Points on a hilly landscape, in no order, each with its height.
From any point a ball rolls to the lowest of the 2 points nearest to it. It stops when none of these is lower. Distance is the straight distance between rows; heights are no part of it.
J_841: [163 146 127 120 119 118 154 128 115 162  87 153 135 169 173 126 127  91
 164 169 136  82 141 128  34 205 119 128 161 140 143 108]  (h 594)
J_752: [118 156 192 106 170 104 107 158  92 162 125 113 173 132 123  65 114 133
 128  75  98 145 139 106  92 116 187 154 116  88 121 156]  (h 520)
J_556: [ 92 102 134 124 154 150 174 113 122  78 157 100  91 145  80 143 122 143
  80 117 144 136 178 169 127  70 120 116  95 164 178  98]  (h 632)
J_446: [111 125 103  54 129 187  90  55 105 120 168 111  92 139 148 148 178  97
 181 143 126 168  86 164 123 122 161 114 154  78  81 144]  (h 541)
J_364: [158 156  94 117  87 111 126  84 152 145  72 110  86 125 188 160 119 124
 172 126 109 143  83 161 118 159 178  96 179 108 156 145]  (h 423)
J_926: [162 118 162 152 159 176 161 113 109 131 176 167 187 101 101  99 145  83
 159 147 155  99 141 126 135 144 141 102 134 163 130  89]  (h 262)
J_387: [143 173 134 159 115 108 161  84 105 149 115 116 116 127 112 131  82 108
 119 109 141 163 164 149 140  95 142 100 117  96 162 130]  (h 658)
J_901: [147 192 140 171  89 131 140 156 144 218 119 147 146 134  96 129  72 117
 167 123 139 145 121 135 160 161 130 166 121 157 148  94]  (h 359)
J_438: [112 113 126  61 163 140 114 112 102 124 117 136 129 149 182 107 166 116
 192 151  90 117  97 145  49 136 158 137 167  77  91 151]  (h 506)
J_579: [153  88 138 148 152 168 186 148 114 124 161 156 181 124 129  87 190 112
 168 103 146  77 165 110 107 122 117 128 154 154 125  93]  (h 218)
J_539: [135 174 165 126 163  98  86 162 115 150 118 115 115 147 115  75  85 126
 104  91  98 170 175 104  68 147 140 149  96  77 126 143]  (h 551)
J_261: [159 172 135 162 132 125 127  85 111 132  80 116  77 138 152 144 101 128
 106 120 125 155 156 149 108 138 138 100 154  78 138 134]  (h 654)
J_112: [152  90 123 172 118 180 127 159 127 135 149 126 191 131  79 149  99 131
 135 130 153 126  98 108 203 146 176 159 120 131  84 120]  (h 182)
J_288: [159 144 147 126 161 146  87  94 106  77 146 140 131  61 134 120 157 133
  82  95 114 140 137 102 154  82 120  74 139  78  97 152]  (h 147)
J_921: [ 99 108 156 110  77 133 125 159 107 142 139 138  97 177  99 129 104  97
 100 104 160 199 138  67 163 158 138 137  92 105  89 182]  (h 363)
J_452: [ 73 111 148 118 152 120  92 113 118  37 122 124 128 161 150 146 168 173
 126 152  95 110 108 142  93  99 135 163 133 103 112 196]  (h 414)
J_128: [189 167 132 182 124 134 165 130 142 163 125 172 172 120 152  65 111 133
 164 127 123  97 192 139 116 125  98 138 142 165 143  77]  (h 514)
J_137: [169 110 114 125 117 130 165 107 127 127 147 139 103  65 131 131 140  96
 113 112 172 100 138  83 153 135  90  63 143 116 128 102]  (h 290)
J_157: [ 78 105 152 141 104 121 139 139 123 137 150 131  70 138 111 126 112 109
  66 152 151 181 148  79 143 125 101  95  92 134 120 173]  (h 399)
J_699: [156 163 132 133 128 125 147 150 131 212  88 141 105 128 148 113  85 104
 125 108 144 143 158 130  95 142  99 121 125 101 137 100]  (h 725)
J_124: [ 91 118 161 140 150 105 105 138 132  78 147 115 166 143 131  83 140 137
  80 119 110 133 173 113  70 110 101 169 111 151 161 160]  (h 644)
J_702: [110 153 143 163 105 113 142 114 135 129  99  84 146 171  83 143  96  96
 102 126 137 154 166 164  76 179 143 152 111 174 211  92]  (h 618)
J_59: [163 129  94 160  90  95 169  89 137  91 119 120  80 156 149 170 120 108
 134 124 164  78 135 183 124 140 118 115 146 126 176 127]  (h 304)
J_207: [103 158 148 169 163  55  88 119  93  70 124 144 138 157 176 113 107 168
  83 130 125 142 181 126  96 134  98 134 132 107 129 176]  (h 667)
J_341: [117 129 136 161  94  90 104 157 146 106 124 136 160 101  82 106 114  90
 136 174 147 132  84 103 167 147 128 186 135 142 111 181]  (h 154)
J_25: [102 121 150 135 127 119 139 117  97 114 120 153  93 176 137 115 122  96
 130 154 145 143 146 113  99 168 105 121 131  98 121 164]  (h 692)
J_328: [138 105 104 114 120 164 132  84 128 103 158 150 123 113 106 169 148 121
 135 121 138  88 130 147 137 132  75 106 103 121 120  82]  (h 229)
J_87: [174 182 128 130 124 143  48 118 115 131 127 150 103  68 139 135 102 174
 126 146  86 169 110 148 222 111 148 140 133 103 101 155]  (h 420)
J_687: [ 96  83 132 102  79 128 164 121 115 121 139 132  55 130 112 121 150  63
 108 139 159 165 131  78 111 127 108  56 130 133 130 169]  (h 436)
J_165: [131 102  75 173 134 128 127 160 154  71 132 131 125 143 152 172 132 206
  92 154 129  64 132 125 148 117  84 159 142 148 130 120]  (h 358)
J_109: [156 149 131 170  98 128  99 105 144 117 133 133 117  74 106 164 114 116
 122 164 129 147  87 122 202 118 101 132 116 139 113 157]  (h 157)
J_799: [137 161 133 165 151 101  57 141 150 124 102 114 151  72 158 135 139 183
 118 141  85 115 136 124 130 111  90 181 112  97  92 141]  (h 202)
J_82: [147 148 156 158 141 159 127 171 142 131 137 119 169 138  86 141  95 167
 155  88 149 131  92 103 204 130 192 187  89 101  84 110]  (h 119)
J_895: [143 113 106 128 107  71 110 107 147  65 118 130  87 128 187 141 144 129
  92 149 124 111 111 107 120 162  95 112 146 105 127 183]  (h 261)
J_228: [168 202 146 124 135 126  61 116  99 161 116 156 106  96 145 129  70 147
 164 144  53 170 132 132 175 136 175 144 118 103 124 135]  (h 442)
J_915: [131 100 101 137  95 100 172 158 199  84 144 151 129 130 104  90 165 104
 130 145 137  98 152 121  99 161  85 158 124 194 197 114]  (h 397)
J_478: [165 106 118 126 161 177 126  91 109 134 130 135 116 119 215 137 136 137
 128 112 167 124  92  99 143 122 155  66 187  87  51 141]  (h 369)
J_828: [139 139 127 182 146 149  77 201 169 150 147 121 205 151  84  80 117 154
  94  82 121 157 170 110 151 103 117 216 116 156 141 116]  (h 533)
J_443: [ 92 114 135 166 111 103 148 173 143 141 134 125  98 168 105 137  75 145
  37 136 159 176 154  84 173 129 104 144 100 214 158 159]  (h 513)
J_27: [183 137 131 141 141 106 141 164 134 165 138 168 173 108 188  78 118 130
 156 158 126  83 164  90  93 133  82 120 149 140 121 124]  (h 542)
J_170: [144 138 110 150  89 144 136  72 127 145 157 152 143 116 110 156 139 116
 173 156 127 106  81 143 212 131 122 109 149 172 123  95]  (h 225)
J_545: [ 91  82 134 116 114 144 161 165 157  96 146 163 130 146  82  82 155  96
 132 135 146 136 125 123 115 156 119 143 144 181 174 138]  (h 340)
J_837: [ 93 128 157 109 155 126 116 166 126 108 136  89 125 145  97  92 110 152
  86  97  93 135 166 148  91  80 113 162  86 132 149 138]  (h 625)
J_125: [127 123  85 143 103 133 172 126 140 157 106 156  95 192 187 159 135 133
 174 163 148  68 116 165 105 146  76 120 154 143 122  90]  (h 554)
J_225: [120 160 160 123 171  80 119 163 127 118  88  79 115 152 132 109  76 167
  97  82  89 150 159 119 101 113 171 151  99 120 160 146]  (h 591)
J_714: [115 136 142 151 147  68  97 151 128  89 158 148 163 158 197  80 143 143
  91 149 117 111 168 101  68 110  67 136 113 149 140 152]  (h 656)
J_148: [133 130 161  89 180  90 104 159 114 147 144  96 195  81 124  83 128 134
 164  76  99 110 111 101 122  76 170 130 125 109 117 155]  (h 488)
J_363: [170 174 127 153 137 127 171  82 131 195 152 166 159 121 128 117 139 100
 165 104 111 103 183 146 117 109 101 117 138 188 168  52]  (h 494)
J_596: [151 190 117 130  75 114 116 125 160 182  94 111 154 132 113 153 137  99
 151 160  87 106 123 152  76 190 120 149 121 175 157  58]  (h 461)
J_891: [173 178 100 117  90 142  51  96 152 102 120 157 106  50 174 115 110 164
 120 144  98 152  87 127 207  90 153 104 171 129 143 136]  (h 391)
J_766: [122 111 158 119 109 161 180 143 100 170 127 126 119 134  87 110 117  73
 143  77 185 152 107 117 144 137 168  93 140 121 146 129]  (h 552)
J_946: [109 127 126 129 165 118  41 137 103 139 124 129 123 124 156 149 131 189
  98 123  97 138 115 116 135 124  95 153 104  76  65 142]  (h 247)
J_395: [107 119 147  92 148 161 154 139  99 185 143 132 123 104  98  93 152  94
 122  93 143 137 162 127  74 125 107  99 108 116 137  85]  (h 756)
J_415: [118 139 120 143 134  90  65 169 161 136 119 107 174  73 125 137  96 181
 109 121 115 110  95 105 169 104 124 172 109 125  94 143]  (h 126)
J_723: [169 139 120 144 114 150 154  94 105 149 100 112 131 118 135 163  90 121
 160 106 154 137 106 150 194 106 196 113 164  93 122 126]  (h 468)
J_343: [168 191 120 153 148 158  94  77 110  97 111 134 101 129 182 137 123 167
 129 150 101 123 159 173 122 149 119 142 141  75 124 135]  (h 642)
J_690: [133 141  86 118 116 111 130 150 151 162 105  91 148  75  94 126 125 133
 153 113  86 105 115 146 129 114 123 157 101 138 155  80]  (h 573)
J_71: [107 142 119 136  92 108 170 112 115 171 114 108 111 152  79 149  97  91
 158 117 126 130 103 165 125 153 142 138 116 153 161  90]  (h 416)
J_91: [137 129 169 122 166 127 101 129 104 138 148 145 134  92 136  81 149 115
 108  97 127 124 150  90 124 101  95  88 141  92 113 122]  (h 207)
J_861: [146 181 131 146 127 152 117 187 149 208 124 117 122 129 101 103  80 130
 157  80 109 151 135 116 134 154 128 182  79 135 149  65]  (h 302)
J_905: [127 158 122 130 102 121  94 132 166 158  91 120 141  77 103 142 125 125
 167 167  73 109  90 134 133 140 102 176 107 121 108 121]  (h 545)
J_900: [ 91  68 123 107 169  96 140 164 105 117 128  95 172 130 120 138 109 159
 112  94 171 100 100  95 157  89 214 119 150 136 112 160]  (h 419)
J_574: [102  88 153 131 101 120 112 178 130 149 143 155 153 127 107  86 134 102
 150 136 134 144  78  96 168 165 143 149 125 124  99 150]  (h 223)
J_347: [154  78 127 141 135 173 159  71 110  74 155 134 131 145 161 146 152 113
 159 134 168  79 120 160 105 124 126  92 141  84 116 133]  (h 365)
J_262: [142 173  82  91  47 135 102  73 160 114  92  86  56  74 166 144 162 135
 127 117  92 186 103 146 134 110 160  74 168  92 123 157]  (h 318)
J_654: [151 181 120 135 101 105 138  88 149 191 137 138 141 106  76 115 140 102
 176 124  95 120 141 176 121 148 120 138 112 189 157  58]  (h 479)
J_763: [139 122 128 157  93  91 208 114 129  65  98 115 112 173 134 142 100 100
 127 140 170  84 133 147 106 122 163  94 171 151 191 155]  (h 355)
J_619: [115 116 110 115 156 108 169 179 181 111 124 109 104 164 167 129 162 179
 114 164  88 104 171 154  78 122  93 134 116 203 160 113]  (h 543)
J_479: [106 144  97  58 154 115 108 114 108 163 121 142  87 177 178 139 138  95
 159 178 107 108 103 145  57 152 135 135 153  96 102 126]  (h 485)
J_369: [161 123 141 139 152 195 104 145 121 191 173 153 159  73  78 122 105 122
 129 111 146 156 143 105 191 144 121 138  91 122  88  82]  (h 361)
J_830: [ 81  82  85  95 142 145 113 188 132 162 119 121 110 167 139 145 149 166
 127 153  98 106 108 118 118 138  98 152 104 145  91  80]  (h 512)
J_205: [128 147 127 129  84 113  98 154 137 166  71 131 156 101 160 133 128 112
 173 193  85 102  85 114 119 210 128 171 142 139 118 111]  (h 522)
J_81: [ 84  91 144  99 148 132  95 100 108  73 138 126 118 148 124 140 156 143
 123 144 116 158  94 136 122 121 143 124 149  62 115 189]  (h 392)
J_749: [116 134 141 169 139 138 120 126 125 139 139 101 110 168 100 125  96 131
 126 129 131 152 162 155 120 140  90 184 113 102 125  99]  (h 317)
J_78: [130 129 112 131 105  91 137 127 115 137  52 123 112 151 158 151 113 117
 137 161 124 141  86 138 107 163 168 115 190 105 121 147]  (h 457)
J_447: [155  89  96 133 138 200 136  64 109 153 106 116 117 112 169 178 131 116
 136 100 180 144  85 143 164 124 183  55 168 119  59 113]  (h 393)
J_88: [102 115 124 159 150 102 159 166 152 117 136 107  91 153 110 156  98 178
  64 152 136 131 137 123 173  89 125 134 127 170 139 149]  (h 475)
J_444: [141 100 114 160 131 139 140 100 109 125 128 138 126  95 152 143 131 137
 102 116 171 120 120  81 161 114 131  59 174 113  95 154]  (h 337)
J_648: [135 166  98  54 121 167 111  69 105 166 127 144  99 145 173 127 157  79
 202 159 122 163  58 141 102 135 148 116 190  88  89 133]  (h 529)
J_744: [160 123 142 159 113 109 165 152 116 179 101 141 137 129 130 105  91  85
 145 112 186 131 111  98 155 123 158  97 184 125 129 153]  (h 523)
J_821: [ 98  62 128 121 126 132 131  81 119  44 129 125 139 116 141 153 162 136
 100 131 159 106  89 118 139 114 150 100 156  99 101 191]  (h 366)
J_735: [100  83 139 112 149 160 143 157 153  84 172 124 139 126  62 118 159 134
  61 128 154 148 168 127 138 104 114 123 108 199 154  89]  (h 616)
J_330: [162 160 132 156 132 136 112 142 126 153 128 119 108  94 102 132  78 142
 106  94 157 175 124  87 210 109 150 125  92  80  91 154]  (h 274)
J_979: [121 138 164 150 144  95 108 131 101  86  99 143 110 181 153 105 105 124
 105 139 110 147 180 103  66 170 145 125 154 114 145 154]  (h 680)
J_588: [122 106 128 131 152 106 121 144 108 129 118 115 110 126 119 143  90 146
  81  63 156 154 122  88 166  94 182 109 129  76 103 175]  (h 335)
J_94: [158 115 102 146  90 123 166  68 154  79 177 141 106 142 119 160 146  98
 140 135 156  85 136 168 143 137  74 111 107 129 168 120]  (h 266)
J_853: [ 98  95 130  55 122 124 166 107 105 140 123 132  77 136 141 103 143  72
 137 123 144 142 105 110  77 116 143  68 151  94 126 155]  (h 478)
J_9: [110 143  99 104 101 187 122  40  96 112 138 123  76 129 130 175 171 112
 129 141 133 144 100 187 128 129 124 112 135  78 102 112]  (h 550)
J_609: [110 136 147  73 146 169 129  77 105 165 154 108 177  94  86 147 154 109
 178  90 109 108 115 156 129  90 159 111 100 114 139  94]  (h 774)
J_678: [149 107  86 143  89  68 150 164 186 118  91 131 133 119 136 138 127 103
 114 156 131  86 127 105 126 169  97 137 150 193 176 102]  (h 453)
J_843: [124 143 116 164 126 140 104 109  96  92  95 110 126 153 146 150 110 170
 136 154 108 125 122 162 132 159 141 158 134  74 111 117]  (h 633)
J_863: [ 99  96 140 165 142 141 136 180 148 124 149 152 160 194 125  69 133 148
  98 129 142 143 187 117 101 123  91 137 154 203 157 124]  (h 481)
J_373: [103  86 145 106 149 125 114 141 114 132 124 105 199 102 136 106 136 123
 156  89 123  98  64 101 154 107 200 134 144 105  98 163]  (h 455)
J_285: [173 167 118 147 143 109 157 122 118 155 102 143 159  95 128 139  74 122
 154 129 151 109 115 118 172  90 173 124 189 118 142 146]  (h 491)
J_653: [155 115 119 121 105 163 141 103 115 139 162 155 173  67  65 139  99 107
 157 148 144 123  92 104 226 101 134 104 143 176 143 127]  (h 190)
J_171: [ 92 116 128 138 149  95  79 186  96  95 161 126 221  88 132 138 161 202
 101 120 143  98 114 108 144  76 111 158 121 136 108 142]  (h 572)
J_90: [ 84 128 110  60 124 103 162 117 118 147 113 113  74 183 144 156 162 102
 146 146 113 117 108 154  79 146 105 124 111 133 137  96]  (h 463)
J_62: [ 81  87 126 111 161  91  97 200 133  90 160 142 194  94 114 151 161 179
  79  90 158 124 138  97 145  92 118 121  87 200 109 136]  (h 584)
J_498: [182 134 146 145 116 163 141  60 119 115 184 183 148 113 111 121 147 108
 178 152 149  87 131 159 163 116 121  99 140 176 133  71]  (h 250)
J_152: [ 87 143 149 132 172 151  80 137 110 147 139 127 130 157 140 115 127 157
 106 148 100 144 173 129  99 132 100 179  97  89  82 129]  (h 278)
J_914: [119 108 116 132 147 113 172 157 153 130 100 108 114 130 158 108 142 176
 116 117 106  70 153 134 100  90 107 110 127 171 150 101]  (h 502)
J_28: [135 146 151 159 138 157 133  97  96 143 147 126 140 143  83 125 106 118
 149 136 120 141 131 162 169 137 137 158  94  98 120 112]  (h 346)
J_731: [ 93 135 141 116  97 130 112 115 155 104 129 116  79 155 114 139 121 129
  70 152  97 151 162 158  80 146  56 132  89 145 134  95]  (h 728)
J_313: [157 157 148 172 138 173 132 120 116 168 176 154 177 125  68 104 106 110
 140 130 162 151 142 144 200 131 146 145 109 147 123  90]  (h 362)
J_814: [ 84 101 176 136 116 113 103 182 110 133 168 148 157 155  93 115 117 143
  97  92 185 181 113  60 163 147 135 129  71 121  87 175]  (h 329)
J_883: [ 86  83 179 102 155 128 135 131  92 110 154 131 126 134 131  97 143 122
  91 107 154 142 137 101 116 125 133  70 121 114 122 164]  (h 265)
J_327: [149 186 131 162  88  79 128 118 122 175 105 104 146 116  91 160  74  93
 147 137 138 131 106 142 152 169 170 138 117 155 173 114]  (h 390)
J_726: [ 67 113 148  94 144  70  77 161 118  96 123 113 145 153 134 132 143 197
 133 128  82 130  94 122 127 107 167 165 102 110 113 185]  (h 440)
J_551: [115 147 143 132 125 171 132 135  95 173 141 153  92 160 113 102 121  89
 104 155 156 165 173 123 104 167  75 116 124 112 102 109]  (h 702)
J_260: [145 154 137 107 143 124 179 121 137 190 116 156  92 106 154  97 132  73
 121  99 156 137 154 123  69 126  76  89 143 126 150  74]  (h 741)
J_784: [106 133 124 153 165 109  77 180 141 130 151 108 209  99 109 115 126 178
  89  80 121 132 160  93 147  81 122 182  85 145 100 119]  (h 556)
J_5: [146  75 109 124 144 146 182 117 118 116 146 129 121  87 106 117 151 107
  86  87 174 108 151 112 112  95 117  65 110 159 122  92]  (h 227)
J_469: [121 123  93 142 151  98 132 184 165 138 113 131 143 100 130  83 128 156
  96 100  95 128 165  98 125 104  86 149 124 174 156  92]  (h 631)
J_991: [180  98 111 127 120 129 176 153 163 128 155 157 166 118 135  68 170 107
 162 113 136  79 152 103  73 131  80 120 128 155 158  81]  (h 128)
J_748: [131 163 127 124 123 178 125 149 104 236 114 149  91 137 115 102 134  84
 143 122 159 168 158 129  99 162  84 136 139 112 122  60]  (h 711)
J_216: [174 113  92 121 148 133 177 127 171 119 158 121 196  86 128  84 164 112
 130 107 121  78 158 122 109  66  84 126 117 151 174  71]  (h 228)
J_872: [134 149 165 129 134 106  79 108 109 121 137 171 132 100 160  97 124  94
 146 163 105 161 120  95 120 167 119 113 170  89  92 189]  (h 145)
J_769: [136  86 119 101 153 141 156 118 130  72 152 136 113 180 212 123 176 139
 167 120 148  56 144 153  88 105 120 108 133 106 118 157]  (h 396)
J_493: [154 108 121 130 152 150 155 121 128  92 163 135 121 180 188 124 157 133
 133 132 127  73 190 128  52 102  76 124 110 136 115 115]  (h 428)
J_941: [ 84  84 154 133 139 143 137 184 123 140 143 131 143 151  84  76 135 118
 130  98 143 148 125 110 141 134 130 148 113 155 138 138]  (h 284)
J_743: [122 116 123  60 107 141 156  82 108 175 110 133 104 134 155 133 140  76
 189 127 148 127  87 144  88 143 123  91 163 110 115 108]  (h 511)
J_720: [124 139 123 154 114 150  98  86 131  84 132 123 141  69 119 164 141 127
 155 171 114 109  89 169 179 113 124 146 123  98 126 154]  (h 199)
J_825: [151 156 123 140 141 105 127 157 151 178 132 122 149  71 104  93 106 140
 126 101 105 128 134 109 150 103  90 137 116 120 129  95]  (h 600)
J_409: [163 151  73 100  72  98 127  94 149  96  73 112  44 103 183 153 134 129
 104  95 111 151 116 142 114 143 152  62 174 119 146 159]  (h 374)
J_189: [153 147 111 162  96  89 121 153 131 147  79 128 138 104 137 119  90 101
 123 161 118 118 126  99 116 193 121 143 148 157 136 120]  (h 495)
J_296: [ 96 132 171  86 120  78 144 156 106 124  64  81  91 171 128 122 117 118
 132 113  96 143 143 144  53 146 201 123 125 130 189 144]  (h 462)
J_169: [129  63 119 127 100 138 188  90 146  60 164 143  91 142 114 181 150 127
 114 151 185 109 134 145 151 126 107  83 131 161 149 120]  (h 303)
J_496: [ 62  97 153 118 162 119 120 177 138 122 173 117 160 124 105 109 133 175
  70 101 148 150 153 108 116  91 104 103 100 201 140 137]  (h 599)
J_138: [134 133 126 164 134 145 169 128 111 141 113 151 168 169 153 111 136 116
 183 167 131  90 138 141  88 153 129 148 159 108 110 112]  (h 611)
J_582: [155 127 145 130 129 147 110 158 119 203 138 148 115 106 112 128  92 113
 142 119 145 169 106  59 185 139 137 121  80 110  77 113]  (h 325)
J_540: [133 164 166  72 151 126 101 110 106 145 116 128 163 107 134 104 141 102
 205 162  67 129 112 146  79 147 169 145 143 102 125 147]  (h 489)
J_50: [106 110 132 167 136 157 137 145 109 103 121 149 142 174 140 149 128 147
 157 174 131  93 118 150 134 150 126 153 149  98  85 144]  (h 622)
J_39: [155 168 148 122 150 139 135 169 132 195 122 113 136 120 107 117  98 147
 166  66 114 124  97 115 177 108 185 174  99  98 125  90]  (h 209)
J_738: [103 130 148  80 105  59 129 176 135 129  72  92  82 174 113 140 104 139
 142 124  92 145  83 110 117 165 209 132 113 146 162 177]  (h 521)
J_994: [ 78  87 116  99 149  99 115 194 131 110 107  92 147 135 114 146 143 180
 144 126  92  76  95 118 126  90 142 166 109 138 117 136]  (h 473)
J_150: [151 183 129 136 118 112 106 113 136 123 125 117 110  79  92 140  82 111
 104 126  94 168 107 100 187  99 122 135  77  84 130 156]  (h 216)
J_526: [ 99 144 130 127 108 134 119 150 146 157 114 123  68 187 125 125  87 123
  89 165 141 167 169 131  85 173  75 134 122 164 138 117]  (h 715)
J_46: [129 162 103  89 102 113  70  81 156  73 119 113  56  73 140 136 163 136
 102 124  88 189  91 121 126 111 124  92 145  70 128 206]  (h 259)
J_236: [ 99 113 116 120 163  87 180 186 168  86 167 108 146 136 108 137 140 208
  59 138 141 134 128 123 181 103 118 154 130 223 144 142]  (h 434)
J_661: [127  45 114 125 125 179 146  85 134  37 168 142 122 135 139 169 169 129
 107 109 177  77 110 136 133 127 129 106 137 140 117 130]  (h 336)
J_511: [110  71 116 119 119 186 124 109 123 130 124 115 137 117 114 184 129 126
 141 101 153 152  79 131 175 130 190  94 131 111  69 143]  (h 413)
J_259: [114 129 134 102 123 121 163  82 114 124 122 106  92 127  96 143 122 110
 109  96 134 144 137 175 124  93 122  95 109 120 174 120]  (h 646)
J_432: [160 141 112 110  94 166 136  77 136 175 127  78 113 150 118 181 116 121
 175  89 145 180  67 153 196  98 219 117 113  87 114 135]  (h 448)
J_607: [ 92 168 116  85  95 103 154 111 126 183  89 100 119 177 114 148 140  90
 148 144 102 108 123 173  64 189 119 133 107 165 162  82]  (h 441)
J_304: [105  92 183 144 155 159 116 138  81 116 163 154 164 129 110 119 133 110
 106 121 178 159 129 108 147 148 146 123 106  97  72 163]  (h 301)
J_992: [101 119 154 107 118 103 186 133 108 118  84 118 115 175 123 109 124  88
 127 138 144 119 126 153  68 146 171 101 161 151 200 133]  (h 409)
J_826: [136 122 165 104 153 149  82  77 115  93 150 146 140  72  93 132 146 112
 103 132 130 145 126 137 146 111 116 134 103  73 112 137]  (h 94)
J_166: [131 106  92 149 112 128 112 132 153  55 145 133  68 154 188 149 146 176
  98 152 147  83 123 135 123 130  97 117 140 130 127 170]  (h 309)
J_775: [125 101 136  96 164 202 124 115  83 156 160 112 168  96  65 104 142 100
 145  73 138 134 152 147  92 104 153 118  76 109 104  76]  (h 767)
J_835: [104  90 105 147 126 117 136 171 182  94 140 133 167 134 121 152 153 177
  88 162 151 110 135 118 157  94  75 171 132 202 130 120]  (h 398)
J_223: [146  86 105 150 172 136 188 136 134 108 146 149 129 158 171 126 151 167
 101 123 152  90 185 108 101 115  99  95 138 187 119  96]  (h 460)
J_6: [123 138 102 118 120 107 137 116 156  67  81  96 108 152 142 172 135 160
 104 167  87  90 133 178  80 138 161 150 124 133 166 133]  (h 587)
J_334: [110 116 119  95 105  74 110 161 130 144  48  85  78 157 161 181 123 145
 106 159  84 144 108 121  92 188 190 100 154 128 149 155]  (h 493)
J_426: [148 123 150 108 119 142 113 115 129 111 163 134 177  57  78 119 121 100
 130 117 139 136 112 135 193  96 133 131 104 120 119 119]  (h 143)
J_721: [126 163 116 106 105 123  85  74 128  74  99 103 115 116 145 172 148 141
 146 144  90 108 108 192 105 142 156 146 116  89 176 144]  (h 570)
J_203: [133 159 102 161 113 105 125 112 133  95  96  79 132 151 115 178  93 149
  98 136 121 118 156 179 108 137 142 158 131 156 190 108]  (h 604)
J_847: [126 117 120 113  85 176 134  85 117 153 147  99 125 129 118 175 106  97
 171 138 136 177  81 118 217 131 184 137 111  91  71 169]  (h 432)
J_822: [145 161 164  94 149 124  76 102 107 142 128 151 126  79 136 109 121 130
 182 144  67 157 110 136 136 107 175 143 147  76 110 157]  (h 467)
J_251: [142 159 176 162 118  90  80 146 135 121 133 149 186  95 139  92 113 117
 131 182 107 131 120 106 156 151 118 163 142 113 117 174]  (h 79)
J_839: [120 119 137 146 108 100 170 144 113 161  87 116 114 161 130 132  93 122
 156 126 155 152 100 106 124 135 190 126 153 109 126 165]  (h 490)
J_355: [147  98 108 126 114 171  87  88 149  81 149 124 125  92 125 193 191 139
 142 166 130  92 111 168 152 124  67 150 115 111 108 110]  (h 193)
J_815: [112 187 101  90 117 142  97  63 103 124 100  93  84 136 121 174 156 130
 150 137  93 134 109 198 109 137 127 132 101  67 116 129]  (h 559)
J_86: [157 126  96 116 102 125 163 153 141 150 120 170 113 195 193 114 154 107
 179 144 129  66 156 123  50 160  71 137 152 158 116 105]  (h 574)
J_621: [162 120 100 134 168 158 166 126 138 115 151 129 155 111 100 126 157 141
 109  86 133 111 170 141 107  80 114 108 112 147 140  62]  (h 163)
J_936: [ 82 109 140 109 164 144 179 140 171  85 137 119  97 160 111 128 161 165
 119 177 106 110 144 166 102 114  99 144  86 185 152 109]  (h 569)
J_149: [110  80  82 125 116 154 170 138 148 164 124 143  98 180 120 175 146 151
 142 160 115 106 103 158 137 164  86 132 129 162 118  59]  (h 535)
J_18: [116 108 118 144 157 118 130 154 107 108 140 108 169 140  99 142  79 175
  95  97 148 101 124 111 177  96 162 139 131 120  98 146]  (h 382)
J_352: [151 175 121 116 129  94  80  98 145  97 123 145  85  87 174 113 142 107
 108 139 103 165 107  97 113 150 108 114 140  76 115 191]  (h 201)
J_37: [166 196  96 114  75 146  85  60 151 113 130 152  59  57 170 150 145 123
 131 136  86 169 103 161 177 108 138  80 143 115 143 160]  (h 360)
J_241: [112  93 124 158 124 102 150 158 182  91 157 154 141 142 140  65 146 109
  91 130 131 149 189  95 101 136  57 150 149 197 185 116]  (h 447)
J_134: [109  90 111 164 184 171 106 196 161 136 158 141 193 173 106  80 153 169
 112  85 136 160 199 110 121 108 116 174 122 193 142 110]  (h 507)

Two balls start at each pair of points below. Name the first point that both come to, or write -.
J_285, J_699 | -
J_775, J_825 | -
J_690, J_837 | -

Call two points neighbours if one is among the 2 nearest of the other. Go from one point of each pair to the other, from neighbour to neighbour, staying as low as possible. Name the highest point that can't be avoided.
J_621, J_251 | J_443
J_826, J_621 | J_926
J_991, J_621 | J_216
J_607, J_251 | J_438
J_355, J_109 | J_720
J_109, J_415 | J_313
